Each row is a point on a landscape with many peaks, with its height.
From any point a climber steps to the highest of the 2 points nearest to it. It stops when none of these is higher. Distance is the straight distance between rows; heights are no part of it.
kabu: -2.45,-1.09,-0.33,2.20,1.19,0.04,-1.06,1.08,-0.70,1.06,2.83,-2.11,2.90,-0.05,-4.05,-1.72,0.24,0.74,0.94,0.80,0.40  height 4.24
revi: 1.09,-0.71,0.97,-3.05,-1.37,-0.89,2.53,1.14,-0.62,1.37,0.22,3.66,-0.16,0.22,0.90,2.28,-3.10,-1.60,-2.13,0.22,0.25  height 2.84
Gagu: 2.41,1.00,0.02,2.04,-0.35,1.88,-1.92,-0.67,1.20,0.22,0.98,-1.56,-0.55,1.59,0.75,0.57,2.26,0.15,2.77,-1.23,0.47  height 2.18
Dinin: 1.51,2.41,-1.43,1.55,-1.02,-0.60,-0.79,0.59,0.10,-1.97,0.95,-0.35,-2.70,1.71,2.07,1.02,-2.36,0.22,0.31,-1.40,1.66  height 2.59
mab: 1.43,-1.54,0.91,0.36,0.37,1.01,1.09,0.69,-0.30,1.20,0.02,1.54,-0.07,0.33,0.53,0.39,0.13,-0.05,2.23,-0.60,0.75  height 2.45
vapa: -1.01,-0.84,0.56,1.16,-0.92,0.11,0.24,1.33,-1.50,3.90,0.31,1.26,1.14,-2.57,2.02,0.39,1.48,1.32,2.80,1.70,0.81  height 4.34
vuk: 1.14,1.05,-1.68,-2.69,-1.39,-0.28,-1.50,-1.43,1.24,-2.97,-1.26,0.36,-3.34,1.41,0.85,1.06,-2.36,-2.23,-4.30,-1.59,-0.31  height 0.22
Fasi: -0.05,-0.40,0.51,-2.85,0.50,1.47,2.16,0.72,0.18,0.35,-0.32,1.60,0.15,2.75,-0.96,2.30,-1.20,-3.61,-0.56,1.02,-0.73  height 2.58
kob: -2.91,-1.24,-0.71,1.26,0.23,-2.17,-0.13,-0.74,-0.02,4.78,0.49,0.88,3.64,-1.13,-2.44,-0.48,2.07,1.11,1.55,2.62,1.65  height 2.79
vevi: 0.61,-0.03,-1.19,2.91,2.50,3.25,-2.45,-0.83,-0.32,-0.54,2.83,-3.85,1.16,-1.23,-0.50,-1.39,3.12,3.11,1.03,0.27,-0.57  height 5.75
Faro: 1.20,2.75,2.11,-2.00,0.08,-2.17,1.56,-1.09,0.21,1.45,-1.70,5.43,-1.42,-1.21,0.45,1.94,0.37,-0.40,-1.18,0.18,1.23  height 2.40
gusad: -0.88,3.01,1.85,0.09,-2.53,-3.90,0.15,0.22,-0.47,2.44,-0.52,2.03,0.03,-2.65,0.46,1.45,-1.22,0.53,0.12,0.47,1.60  height 1.21
led: 1.45,-0.67,0.54,0.04,-0.06,2.61,1.51,1.83,-0.95,-0.39,0.22,0.35,-1.15,-1.42,3.62,0.22,-0.70,0.31,1.37,0.25,-0.25  height 2.66
Sarok: 1.55,3.23,-0.72,-0.28,-0.63,-2.87,-0.92,-0.01,2.05,0.69,-0.07,2.43,-1.84,1.86,-0.74,1.95,-2.34,-2.02,-1.07,-0.15,-1.60  height 2.85
Zel: -0.30,-1.20,-1.01,2.36,3.42,3.13,-0.36,-1.12,-0.01,-1.13,1.53,-3.86,2.70,1.37,-2.64,-1.65,3.65,-0.39,-0.68,1.27,-1.41  height 4.28
tagu: 0.67,0.85,1.21,1.46,-0.85,-1.85,-1.55,-0.82,0.10,2.11,-1.03,1.09,-0.01,0.01,-0.03,-0.67,2.32,2.27,1.56,-1.39,0.95  height 2.86
Futur: 1.17,-0.29,1.46,-0.02,-2.03,1.10,1.41,1.61,-0.65,-1.09,-0.86,1.16,-2.97,-0.19,4.49,0.47,-1.33,1.26,-1.62,0.92,-0.03  height 2.46
napu: 2.30,1.01,-0.85,-3.36,-1.25,0.12,0.83,0.41,0.39,-0.44,0.36,1.88,-3.62,1.01,0.23,3.30,-2.71,-1.69,-1.16,-0.33,-0.61  height 3.06
mog: -2.15,-0.50,1.43,-0.12,-0.77,-1.54,-1.11,-0.18,-0.92,1.40,-1.12,0.53,1.45,-4.20,-0.48,-1.00,1.45,0.63,1.30,0.25,0.77  height 1.06
pefi: 0.66,-0.97,-0.95,0.88,3.48,3.25,-0.06,0.13,0.31,-2.17,0.20,-4.10,2.15,0.56,1.59,-0.96,0.73,-0.80,-0.57,0.10,-1.46  height 1.98
gamak: -2.21,2.44,0.19,-0.47,1.16,-0.50,-2.40,0.25,0.21,-0.06,-2.99,0.28,-0.68,-0.75,-0.24,-1.15,0.91,-1.64,0.87,0.06,-1.59  height 2.17
toso: -0.33,0.43,-2.13,-2.21,0.45,-0.97,2.53,-0.63,-1.40,-2.81,-0.26,1.02,-3.29,0.63,2.53,-1.46,-3.35,2.20,-3.35,-1.26,0.25  height 0.72
kekub: 0.89,0.56,-2.86,-2.45,-0.26,-1.49,-0.59,-2.05,0.17,-3.16,-1.07,0.69,-3.00,0.79,-0.36,-0.99,-2.67,-1.19,-1.73,-2.31,0.13  height 0.35
sepo: 0.06,-0.63,1.41,1.51,-2.06,-1.02,2.00,1.25,-1.32,1.65,-0.65,2.39,-0.60,-1.98,3.92,0.05,-0.17,1.89,0.03,1.85,1.78  height 6.11
duz: -0.77,-2.86,-0.37,1.59,-0.01,0.02,-1.55,0.47,-1.29,1.45,0.55,-1.39,2.31,-1.44,2.41,-0.79,3.25,6.05,-0.35,1.33,-0.80  height 5.94
zuzo: -0.10,-0.14,-1.03,3.01,3.73,1.72,-0.69,-0.11,-0.66,-1.11,2.82,-2.80,1.50,-1.34,-0.85,-2.45,0.09,2.16,1.26,0.39,-0.78  height 4.89
fot: -0.15,2.38,-0.77,0.87,-0.72,-2.33,-1.65,-1.04,3.46,-0.63,-1.75,0.41,-0.18,1.48,-2.00,-1.40,0.78,-3.93,0.09,0.37,-1.73  height 1.74
fifi: 2.08,-0.33,1.04,0.32,-1.58,-2.15,1.06,-1.02,2.24,2.80,-0.77,2.89,1.02,-0.39,-0.95,0.34,1.06,-2.17,1.99,0.51,-0.60  height 2.16
Dilor: -1.31,-0.84,-0.53,2.06,-1.65,-2.47,-0.14,-0.33,-0.47,3.72,-0.98,1.50,0.20,-0.38,3.87,-0.54,2.25,4.96,-0.79,2.12,1.26  height 2.23
nuz: 1.18,-1.68,-0.59,2.51,-0.63,1.00,-2.49,0.47,-0.46,1.34,0.85,-1.40,0.64,-1.13,-0.43,-1.36,1.19,2.11,2.12,-0.21,-0.67  height 2.69
ton: -0.76,0.68,0.00,1.76,-0.34,-0.15,-0.78,-0.60,1.93,0.22,0.70,-2.70,1.88,3.22,-3.80,-0.22,2.79,-0.30,0.68,-0.16,0.39  height 3.77
zili: -1.74,-0.75,-1.73,-3.49,2.19,2.42,2.66,-0.10,-0.07,-0.57,-0.40,0.49,-0.55,1.94,-1.93,0.41,-0.35,-2.78,0.16,0.49,-0.64  height 2.44
Zadu: 2.35,2.34,2.97,0.25,-3.04,-1.26,-0.43,1.10,0.35,1.72,0.51,1.34,0.70,1.61,1.90,2.55,-0.08,0.16,-1.65,-0.79,0.14  height 3.87
padis: -2.94,1.30,-0.47,-1.89,1.32,0.17,-0.15,0.25,-1.18,-0.68,-1.43,0.86,-1.00,-1.80,-1.49,-0.06,-1.00,-1.07,1.83,0.10,-0.12  height 1.89
mesil: -0.79,0.76,-0.39,1.71,-0.09,-2.59,0.62,-0.77,2.72,1.78,-1.27,0.36,1.31,2.15,-4.18,-2.54,3.24,-1.67,2.00,0.95,-0.63  height 2.12
Gomul: -1.26,-0.64,-0.52,1.36,1.75,2.22,-0.59,-0.68,-0.46,-2.83,1.40,-3.70,1.01,-0.79,-3.28,-2.14,-0.10,-1.21,-0.34,-0.17,-0.30  height 1.39
noz: -0.79,2.12,-0.49,1.88,2.79,0.87,-1.36,-1.23,-0.62,-2.22,0.93,-2.56,0.48,0.95,-0.35,-0.93,0.70,1.27,-0.03,-2.33,1.17  height 2.10
Pemos: -0.22,-1.56,0.29,-3.21,0.00,-1.17,2.62,0.34,0.25,1.20,-0.88,3.54,0.89,-0.07,-0.83,0.82,-2.21,-3.50,-0.27,0.80,-0.23  height 2.70
kel: -0.64,2.44,-0.33,1.72,-0.68,-3.02,1.14,-0.91,3.68,-0.14,-1.10,-1.28,-0.20,2.37,-4.09,-1.06,2.06,-3.44,0.76,0.70,-1.08  height 1.91
Ver: 1.94,-1.30,-0.84,-3.05,0.44,0.83,2.16,-0.01,-0.07,0.12,-1.68,3.84,-2.75,-1.09,1.71,0.85,-0.72,-1.71,0.57,0.04,-0.41  height 2.07
Res: 1.16,2.93,-0.80,0.79,-0.43,-1.39,-0.42,1.20,0.88,-0.60,0.31,2.09,-3.50,1.42,2.04,1.45,-2.81,-0.51,-2.13,-0.42,0.04  height 2.72
gigu: -1.06,-0.56,-1.23,-0.11,1.28,0.61,0.69,1.64,-1.70,-1.00,1.06,-0.59,-0.78,-3.52,1.34,-0.76,-3.37,1.98,1.45,0.52,-1.04  height 3.82
Teki: -3.24,-0.62,0.73,-0.30,-0.08,-2.39,-0.52,-0.56,0.19,1.27,-2.23,0.75,2.02,-1.79,-2.14,-1.96,1.45,-1.69,0.59,1.31,0.20  height 1.42
kotot: 0.12,1.19,-0.45,0.95,3.07,0.66,-0.99,-0.12,0.81,0.66,-2.40,1.47,0.70,1.26,2.89,-0.58,1.48,-0.17,-0.43,-0.19,-0.13  height 3.04
Gik: -0.38,0.12,-2.12,1.24,4.00,1.55,0.28,0.76,-1.46,-1.17,1.72,-0.94,-0.88,-2.53,-0.57,-1.98,-1.87,1.85,2.63,-0.01,-0.84  height 4.25
ruba: 0.51,-1.79,0.14,2.33,-1.09,0.35,-1.19,0.95,-1.15,-1.14,2.27,-2.70,1.25,-1.25,-0.75,-1.44,-1.34,1.77,0.68,-1.09,0.50  height 3.02
Kupav: -0.91,-0.05,-0.03,-0.32,0.11,0.25,1.16,0.85,0.40,1.44,0.66,1.50,-0.47,0.36,-2.31,0.77,-1.82,-2.47,3.00,0.91,-1.00  height 3.28
sobo: 0.74,2.42,-0.88,-3.12,1.69,-1.51,1.06,-1.70,0.41,-0.81,-0.28,2.92,-3.23,2.17,-1.22,0.36,-1.56,-0.27,-1.68,-1.94,1.48  height 2.89
Rara: -0.43,-1.52,2.12,0.02,-1.89,-0.29,-1.32,0.85,-0.69,2.00,-0.72,-0.53,2.52,0.96,2.54,1.14,2.52,2.96,-1.28,-0.46,0.07  height 4.37
Div: -0.75,1.79,-0.48,2.04,0.50,-0.63,-0.48,0.00,-0.66,-2.03,0.35,-0.44,-1.35,0.23,0.65,-0.74,-1.55,1.35,0.04,-1.69,0.95  height 2.39
vafa: 0.78,0.96,-0.02,0.16,-0.07,1.02,-0.14,-0.05,2.04,-0.80,0.60,-1.21,0.39,3.28,0.14,1.59,0.44,-3.07,0.50,-0.16,-0.35  height 3.56
Buna: 0.83,-0.10,1.16,-2.00,-3.68,-2.11,1.33,0.72,-0.28,-1.89,-0.71,2.28,-3.17,-1.50,0.72,0.10,-3.82,0.72,-3.47,-0.90,0.08  height 1.05
Bori: 0.41,0.10,-0.22,0.10,2.77,2.05,0.04,-1.40,-1.32,-5.59,1.81,-5.12,0.18,-1.74,0.98,-1.13,-1.02,1.94,-2.01,-1.55,0.44  height 1.40
gos: -2.50,-0.71,-0.51,-1.54,-0.20,-0.80,0.69,0.72,-2.37,-0.15,-1.47,1.11,-0.72,-4.65,-0.07,-1.13,-2.20,-0.84,1.05,0.94,0.58  height 1.63
zat: -0.23,-0.66,-2.47,-0.15,3.19,3.03,0.25,-0.09,1.27,-3.60,0.78,-2.89,0.14,1.88,0.04,-0.59,-0.93,-3.00,-0.26,0.28,-0.82  height 2.15
gifat: 0.16,-1.23,0.11,1.79,2.11,1.08,-1.29,0.33,-1.80,0.14,1.51,-3.76,2.63,-1.35,0.84,-0.85,2.54,6.13,-1.54,0.76,-1.47  height 5.08
mise: 0.26,-0.41,-1.49,-0.32,2.77,2.93,-0.42,-0.91,-1.05,-4.77,3.44,-4.97,0.14,-2.68,-0.74,-0.25,-2.40,0.25,-1.15,0.72,-0.49  height 1.24
noge: -0.69,0.14,-0.61,1.98,3.89,0.69,0.93,1.42,-1.72,0.75,0.58,-0.49,1.20,-1.83,2.83,-1.00,0.19,3.24,1.38,1.39,-0.61  height 4.83
Fenem: 1.98,-2.08,-0.13,-2.24,-1.44,1.94,0.35,-0.85,0.97,-1.60,-0.51,-0.51,-2.09,-0.26,-1.02,-0.25,-0.74,-2.56,1.50,-1.68,-0.99  height 1.59
laf: -1.79,2.27,-0.81,0.05,1.08,-1.05,1.54,0.54,-1.58,-1.77,-1.87,1.90,-4.21,-1.44,3.06,-1.53,-2.28,2.72,-0.65,0.44,0.30  height 3.48
Bafe: 0.46,-1.29,1.01,0.57,-2.84,-1.53,-0.53,0.54,-0.57,4.82,0.17,1.80,2.19,-0.96,2.05,2.34,0.82,1.52,1.35,1.41,1.35  height 4.68
Kiraf: -2.82,-1.52,-1.24,1.69,0.77,-1.07,-0.69,0.51,0.10,3.53,0.92,-0.18,3.09,2.12,-2.56,-0.87,2.83,1.08,1.46,2.42,-0.04  height 2.55
Moru: -1.13,-1.11,-0.28,1.76,-1.67,-1.92,-2.79,0.01,-0.94,1.41,-0.95,-0.83,1.36,-1.09,1.03,-1.34,2.07,5.25,-0.68,-0.20,-0.05  height 4.85
Fik: -1.50,0.00,1.54,-1.64,-0.91,-2.41,0.35,-0.96,0.91,2.31,-2.65,2.11,2.52,-2.10,-0.33,0.39,0.67,-2.53,-1.27,1.13,1.09  height 1.77
lalu: -1.76,1.11,-0.86,1.36,4.22,2.10,-0.97,0.87,0.15,0.00,-0.58,-1.01,0.99,0.54,1.33,-0.89,2.20,0.46,0.80,0.94,-1.39  height 2.74
das: -0.72,-0.83,1.35,1.51,1.10,1.79,0.11,0.77,-2.66,0.85,2.90,-2.64,3.00,-1.83,-0.41,-0.73,0.45,4.92,-0.46,0.49,-0.30  height 4.45
tikop: -0.35,1.97,0.21,-0.33,0.38,-2.73,1.35,-0.60,2.17,1.70,-0.10,3.81,0.36,2.10,-1.24,1.18,-1.49,-2.63,-0.81,0.75,-0.14  height 3.00
Vibo: -1.54,-1.85,-1.51,2.23,4.07,0.24,-0.31,1.00,-0.84,2.54,0.42,-0.61,3.40,-0.92,1.63,-1.22,1.28,3.22,0.30,1.32,-1.17  height 4.41
veved: 1.36,-0.25,-0.07,2.30,-0.20,3.13,-2.16,-0.80,1.27,-0.52,2.06,-3.93,0.82,1.07,-0.62,0.71,3.27,-1.03,1.61,-0.12,0.78  height 2.34
zibav: -0.36,1.18,-0.46,-1.28,-0.08,-1.84,-0.77,-1.88,1.45,-2.98,-0.95,-0.53,-1.17,1.12,-2.57,-0.69,-1.57,-2.66,-1.13,-2.60,0.48  height 0.20
Rulol: -1.04,-1.32,0.03,1.96,-0.66,1.15,-0.14,-0.21,0.40,0.89,1.11,-2.62,2.26,1.45,-5.25,-1.72,3.68,-0.80,0.20,1.55,-0.42  height 4.23
kiz: -0.81,0.51,0.69,0.54,2.63,2.34,-0.34,-1.41,-1.15,-3.43,0.38,-3.00,0.93,-1.57,-1.41,-1.70,0.54,0.81,-0.80,-2.48,0.32  height 1.75
zenub: -2.28,1.13,-0.87,-0.20,3.98,0.38,1.49,0.49,-1.68,0.83,-0.60,1.54,0.61,-1.37,3.94,-0.42,-0.56,1.52,0.22,0.99,0.29  height 4.40
Ratid: -1.41,1.92,-0.65,1.62,1.67,1.78,-2.70,-0.17,1.63,-0.50,-1.28,-1.62,-0.28,1.03,-0.02,-0.62,1.84,-1.73,1.12,0.71,-1.23  height 2.48
bitab: 0.22,-2.74,0.88,0.24,1.35,2.63,1.18,1.53,-1.96,-0.38,2.06,-1.35,2.23,-0.39,0.00,-0.19,-0.89,0.14,0.81,0.25,-0.40  height 2.14
Faram: 3.19,1.11,2.48,-1.11,-1.10,-1.14,2.40,0.09,-0.55,-0.09,-0.71,4.20,-2.70,0.45,2.10,1.64,-0.41,1.40,-3.31,-0.86,1.66  height 1.96
Lum: 0.70,-0.22,0.75,0.33,-2.00,-4.06,-1.18,-1.46,2.65,3.85,-0.84,1.95,2.00,-0.15,-1.31,0.72,2.48,-0.09,0.39,0.56,-1.26  height 2.36
Levir: 0.51,2.07,2.38,-3.10,-0.92,-0.44,1.33,-0.21,0.18,1.14,-2.68,3.46,-0.66,-1.65,-0.01,2.99,0.29,-2.79,-1.05,0.54,-0.05  height 2.21
ripa: 0.44,-1.09,-0.61,-0.20,0.52,1.12,-0.93,-1.24,1.27,-3.99,0.21,-2.79,-0.70,-0.82,-2.89,-1.13,0.15,-2.85,1.16,-1.11,-0.15  height 1.33
logud: -1.91,-2.76,0.18,0.20,-1.10,-2.00,-1.74,-0.99,-1.42,3.46,0.46,-0.12,3.14,-1.62,-2.41,-0.41,2.48,3.47,0.68,0.77,0.97  height 3.27
nege: -2.98,-0.16,-0.17,1.62,-0.03,-1.62,-1.11,0.58,0.30,0.97,0.09,-0.88,3.46,1.31,-4.10,-1.11,-0.25,-0.36,-0.50,0.48,-0.09  height 3.73
kir: -2.48,1.13,1.18,-1.56,-2.28,-2.69,0.50,0.21,-1.35,0.61,-1.21,2.07,-0.57,-3.40,-0.78,-0.06,-2.30,-0.53,0.44,-0.27,0.94  height 1.38
mak: -0.81,2.59,-1.01,-0.82,-0.87,0.54,-0.27,-0.03,1.04,-1.63,1.46,-1.68,-1.64,2.63,-1.83,2.13,-1.06,-3.52,0.76,0.41,0.50  height 3.44
dok: 2.30,0.26,2.60,-1.86,-3.49,-1.32,0.20,-0.50,0.41,-1.27,-1.27,1.66,-1.70,-1.06,0.77,0.63,-1.20,-0.90,-2.21,-2.13,-0.24  height 1.23
sipef: 0.77,-1.23,0.26,0.88,-1.54,1.97,0.05,0.69,-2.21,-3.74,3.33,-3.36,-0.74,-2.14,0.62,-0.43,-2.59,1.22,0.14,-1.50,0.48  height 3.31
vediv: 0.38,0.24,-0.84,1.11,0.21,3.35,-0.17,-0.05,-0.86,-2.57,2.82,-3.38,-1.09,0.10,-1.57,1.20,-1.04,-1.15,2.19,-0.58,0.78  height 2.65
kosiv: -0.29,-1.96,-1.41,2.49,2.40,3.26,-2.05,-1.64,-0.08,0.31,2.33,-3.42,2.16,0.59,-2.54,-1.28,4.30,2.90,0.21,2.15,-1.24  height 4.88
lobek: -0.55,-2.06,0.93,0.91,0.48,0.99,-0.78,0.05,-1.52,2.19,1.84,-1.08,3.38,-0.55,-1.85,-0.31,2.64,3.85,0.67,0.81,0.64  height 3.86
gukot: 1.76,-1.14,0.74,-0.92,-0.57,1.10,-0.42,-0.62,1.68,-0.05,-2.10,0.10,0.14,0.14,-0.21,-0.67,1.42,-3.24,1.25,-0.82,-1.16  height 1.81
lutim: 0.61,3.83,-1.86,-2.69,0.42,0.08,0.45,-1.97,0.83,-2.33,0.06,0.59,-3.93,2.02,-0.37,2.40,-1.38,-1.27,-1.21,-2.23,1.02  height 3.17
Keze: -0.98,0.11,-1.39,-0.74,-0.38,1.77,1.08,1.47,-2.02,-2.21,2.00,-2.31,-1.77,-1.34,0.73,-0.09,-3.80,0.96,0.42,-0.86,-0.33  height 3.55
Fopet: 1.42,0.16,1.16,-1.58,-1.61,-0.46,1.39,1.27,-0.98,-0.37,0.71,1.15,-0.27,1.71,0.97,1.29,-3.08,-0.14,-1.68,-1.25,0.57  height 2.98
dugo: 0.38,-0.79,0.33,-2.85,-2.08,0.88,3.29,1.36,-1.55,-1.23,0.43,1.48,-3.98,-0.08,2.23,0.96,-2.84,1.81,-1.34,0.23,0.81  height 2.30
Zamob: 1.22,-0.17,1.52,0.69,-3.43,-3.63,1.05,0.85,0.39,4.45,-0.16,3.42,1.85,-1.93,2.55,2.54,-0.61,0.17,-1.35,2.20,1.43  height 5.03
zani: -0.98,0.52,0.55,2.48,0.01,-0.49,0.44,1.79,-1.23,1.25,0.02,0.69,0.73,-0.97,3.64,-0.70,-0.20,3.49,0.09,0.70,0.68  height 5.41
nik: -0.03,3.97,-0.57,-1.55,-0.38,0.26,-1.70,-0.64,1.78,-2.28,0.24,-0.39,-2.77,1.93,-0.09,3.17,-1.55,-3.05,-1.21,-0.41,0.22  height 3.32
rakap: -1.58,-0.02,-0.86,1.37,0.18,-1.08,-0.35,0.05,0.59,-1.61,0.68,-2.06,1.67,2.65,-2.27,-1.35,-1.39,-1.94,-0.95,-0.79,0.78  height 3.33
tovad: -0.51,-1.64,1.42,0.12,0.45,0.54,-0.48,0.51,-1.64,0.19,-1.64,-1.36,2.09,-1.20,3.00,-1.29,1.62,2.62,-1.85,-0.51,0.05  height 5.14
bes: 1.72,-1.97,1.81,-0.12,-2.41,0.54,-0.37,1.40,-0.37,-0.44,-2.04,-0.37,0.50,-1.01,3.98,-1.06,0.82,1.22,-0.80,-0.73,-0.38  height 4.27
porek: 0.68,-0.57,0.55,1.25,-1.02,0.94,-0.76,0.64,-0.24,-1.28,2.66,-1.78,0.16,0.85,-2.40,0.30,-2.13,-0.59,1.75,-1.45,0.23  height 2.80
biduk: -1.34,-2.93,0.89,-2.65,-1.29,0.08,1.57,0.34,-1.78,-1.17,-1.19,0.68,0.55,-3.30,-0.06,-0.37,-2.21,-0.62,-0.47,-0.06,-0.13  height 1.80
vavo: 1.65,-0.38,1.69,0.55,-2.68,-1.55,-2.29,0.11,1.09,0.52,-1.73,0.39,0.43,-0.47,2.15,-0.39,0.64,-0.36,-1.70,-0.42,-0.85  height 3.70
Bag: 2.36,0.77,-0.10,-0.51,0.20,2.27,-0.01,-0.97,0.19,-4.13,-0.66,-2.08,-2.62,1.00,3.70,1.05,0.49,-0.18,-0.39,-1.87,1.77  height 3.09
saram: 0.52,0.48,-1.66,-3.76,-2.44,0.08,0.76,-0.16,0.10,-0.42,1.01,0.31,-3.17,0.84,-2.06,2.07,-2.80,-0.69,0.66,-1.41,-0.43  height 3.19
lir: -0.47,-2.58,-0.85,1.13,1.24,-0.81,-1.90,-0.37,0.32,3.25,-1.87,0.53,2.49,-0.17,2.62,-0.68,3.29,2.02,-0.08,1.82,-0.78  height 3.91
puzef: -0.96,1.41,0.31,0.56,0.53,-1.54,0.88,1.42,1.30,1.82,1.14,1.20,1.35,2.48,-1.81,1.00,-0.48,-1.84,1.71,0.70,0.22  height 3.15
zovi: 0.72,-0.52,-0.52,1.44,1.30,-1.64,-1.50,-0.55,0.20,2.66,-2.78,2.47,1.14,-0.24,2.62,-1.71,1.74,0.58,-0.51,0.59,0.53  height 3.45
mip: 1.28,0.21,1.66,0.70,-1.83,-1.90,-1.37,1.01,0.23,2.32,-0.01,0.76,2.24,2.66,2.81,1.60,0.52,2.17,-2.41,-0.04,0.04  height 4.06
Zuga: 2.04,-1.52,-0.09,-0.75,-0.51,-1.01,2.52,-0.07,-0.17,1.51,-1.12,4.12,-0.91,-1.05,1.95,0.00,-0.96,-0.34,1.28,0.04,1.16  height 2.26
kege: 0.92,1.29,0.34,-2.14,0.28,3.38,1.11,0.51,-1.33,-2.91,-0.43,-1.01,-2.30,0.40,3.51,1.51,-0.99,0.06,-0.90,-1.16,-0.20  height 2.88
Pedu: 3.08,-0.06,1.45,-0.95,-1.87,-0.59,0.55,-0.79,3.27,0.51,-0.93,1.68,-0.55,0.93,-1.02,0.95,1.42,-3.92,1.71,-0.54,-1.83  height 1.99
Sazod: 0.98,-0.95,0.08,-0.35,-1.18,0.21,-0.30,-1.63,2.53,-1.91,-1.25,-2.52,-0.50,1.37,-2.69,-1.47,1.65,-4.69,0.69,-0.40,-0.71  height 1.56
tefa: 0.63,-1.91,-1.92,2.81,-0.04,0.95,-2.46,-1.10,1.78,1.05,0.64,-2.37,0.98,3.51,-1.63,-0.05,4.54,1.94,1.10,0.48,-0.66  height 3.40
nop: -0.30,-0.60,-1.79,-1.38,1.96,-0.67,1.40,-1.79,-1.02,-2.65,-1.12,0.93,-2.36,-0.18,0.27,-1.49,-2.73,0.82,-1.25,-2.03,0.32  height 0.54
fov: -1.15,-0.65,0.22,0.65,0.34,1.60,-0.16,1.82,-1.10,0.71,0.85,-0.01,0.17,-2.02,-2.16,-0.37,-0.18,-0.97,3.52,1.53,-0.85  height 3.50
ruv: 1.43,1.01,1.65,-0.09,-2.28,0.24,-1.13,1.03,0.93,0.67,0.31,-0.69,0.35,1.44,0.62,2.48,-0.03,-0.59,0.83,-0.35,-0.62  height 3.71
gebu: 1.98,0.81,-0.80,-0.64,0.62,1.45,0.07,-1.89,1.76,-2.65,-0.07,-0.92,-1.68,2.40,1.10,0.51,0.35,-2.42,0.23,-1.50,1.10  height 3.35
fofe: -0.34,-0.32,-0.31,-0.33,0.55,-0.89,0.61,0.64,0.01,-1.04,-0.12,0.37,1.32,3.07,0.01,0.11,-3.22,-1.61,-2.35,-1.02,0.53  height 3.13
bika: -0.83,-2.18,0.81,0.08,-2.66,-3.14,-2.31,-0.92,0.70,3.36,-1.20,0.22,2.60,-1.24,-1.86,-0.59,2.92,1.29,0.54,0.54,-0.52  height 2.73
nopa: -0.80,-2.98,-0.25,1.17,0.75,1.09,-0.22,1.15,-1.20,2.37,0.17,0.19,2.15,-3.67,-0.16,-1.07,0.72,0.15,2.27,2.23,-0.77  height 3.88
delez: 0.21,1.29,1.25,1.19,-1.45,-2.09,-0.22,-0.40,-0.02,3.14,-0.64,2.47,-0.34,-0.45,2.78,0.75,2.77,3.62,0.52,0.58,1.78  height 2.47
tefed: 2.36,0.47,-0.13,-2.83,-0.05,2.15,0.93,0.25,0.38,-1.58,-0.68,0.69,-2.42,1.82,2.65,2.36,-1.45,-1.67,-2.07,-0.95,0.13  height 2.92
Pas: -0.25,2.75,1.14,-1.51,-1.01,-3.55,-0.15,-1.83,0.76,-0.76,-0.40,1.16,-0.04,1.28,-1.92,0.05,-1.85,-1.67,-1.41,-2.32,0.50  height 0.09
Rofo: 1.27,-2.20,0.86,1.97,-0.11,3.43,1.40,-0.29,0.55,-1.01,1.90,-3.42,1.22,1.20,-4.86,-1.32,2.88,-2.21,1.39,1.32,0.41  height 3.69
sudo: -0.44,-1.55,-1.40,1.90,-1.11,-0.28,-3.81,-0.28,1.57,1.29,-0.46,-2.32,1.01,-0.10,-1.15,-0.82,2.89,2.27,0.91,0.55,-1.56  height 3.01
kevog: -1.63,-0.06,-1.96,-2.77,3.81,2.93,1.48,-0.48,-0.23,-2.53,-0.33,-1.28,-0.43,1.12,-0.17,0.38,-1.46,-1.53,-1.01,-0.25,-1.30  height 2.31
Duv: -0.55,0.63,-0.55,1.76,1.91,4.16,-0.79,0.00,-0.05,-1.93,2.99,-4.16,0.87,1.64,-0.08,1.35,0.78,-1.24,0.88,-0.17,1.13  height 2.53
fupon: 2.35,0.59,0.93,1.16,-2.94,-3.12,0.80,1.16,0.04,2.24,-0.23,3.63,-1.33,-1.02,2.55,0.94,-1.51,1.01,-1.06,1.20,1.11  height 5.45
siv: 1.82,3.26,1.28,-2.17,1.02,-2.70,2.04,-1.17,0.24,0.75,-0.54,4.44,-1.26,1.79,-0.41,1.86,-1.14,-0.68,-1.46,-1.87,1.48  height 2.63
nefa: 0.08,1.34,-1.69,-2.85,-2.38,-2.07,1.40,-0.66,-1.00,-2.18,-0.24,1.20,-4.81,-0.10,0.47,-0.19,-3.03,2.05,-3.30,-1.77,0.35  height 0.88
guzo: -0.61,-2.87,0.10,-1.73,0.85,1.49,1.57,1.17,-1.23,-0.90,-0.12,-0.52,0.94,-0.94,-0.15,-0.26,-2.30,-2.13,0.25,0.38,-1.15  height 2.00
nusud: 1.64,1.07,1.65,-2.93,-2.13,0.27,2.96,0.93,-0.44,-1.72,-0.49,2.86,-4.81,1.21,2.69,2.13,-1.60,1.28,-4.05,-0.37,0.39  height 2.13
Savuf: -0.85,-1.00,0.69,2.37,0.30,2.36,-1.50,-0.40,-0.55,0.62,3.48,-2.23,1.55,-0.52,-5.69,-2.15,2.46,1.43,1.07,1.50,-0.92  height 5.13
Von: -1.68,1.73,-0.76,0.31,1.30,-0.60,1.36,1.21,-1.87,0.57,-2.04,2.82,-1.83,-2.25,4.01,-1.00,-1.28,1.04,-0.93,1.92,0.22  height 3.95
zar: 0.52,-2.16,0.14,1.49,1.04,2.35,1.05,1.52,0.14,1.31,0.75,-0.59,1.95,1.42,-0.43,-0.32,1.18,-0.76,1.55,0.05,-0.30  height 2.29
nipo: -0.64,-0.29,1.60,-2.06,-0.11,-0.26,0.53,-0.16,-0.18,1.60,-2.35,2.27,-0.11,-1.99,1.05,0.65,0.97,-2.09,0.61,1.43,0.08  height 2.02
Lebe: -0.81,0.65,-1.37,-2.55,-0.37,1.31,-0.21,0.43,-0.98,-2.16,0.71,-1.01,-2.47,0.07,-0.12,1.24,-3.31,-1.14,-0.10,-0.48,-0.73  height 3.34
Sibad: 1.50,-0.38,0.82,-3.24,-1.59,-0.52,0.43,-1.31,1.07,-1.60,-1.85,1.93,-1.95,-0.32,-1.10,0.86,-1.14,-2.55,0.04,-1.75,-0.51  height 1.41
nusu: -0.17,0.55,0.48,1.67,-0.01,-1.63,-1.24,-0.86,0.78,1.87,0.45,-0.72,1.61,1.91,-2.91,-0.56,2.96,1.54,1.71,-1.92,0.86  height 3.36
lisik: -1.69,-2.08,-1.39,1.59,-0.26,-1.50,0.06,0.27,2.34,3.26,-0.66,-0.15,1.95,1.66,-3.59,-1.93,3.92,-0.99,1.84,2.77,-1.32  height 2.35

Two climbers start at each pair of points below. Name the first point that both come to, or write none.
Fik and padis => none
zibav and Dinin => none
fot and Sazod => logud

For each start below, name every point that the climber comes to, in order.
Teki => Fik > nipo > Levir > Faro > siv > sobo > lutim > nik > mak > vafa
ripa => Sazod > gukot > Pedu > fifi > Lum > bika > logud > lobek > das > gifat > duz
Bori => kiz > noz > Div > Dinin > Res > Sarok > tikop > puzef > Kupav > fov > nopa > vapa > Bafe > Zamob > fupon > sepo
Gomul => kiz > noz > Div > Dinin > Res > Sarok > tikop > puzef > Kupav > fov > nopa > vapa > Bafe > Zamob > fupon > sepo
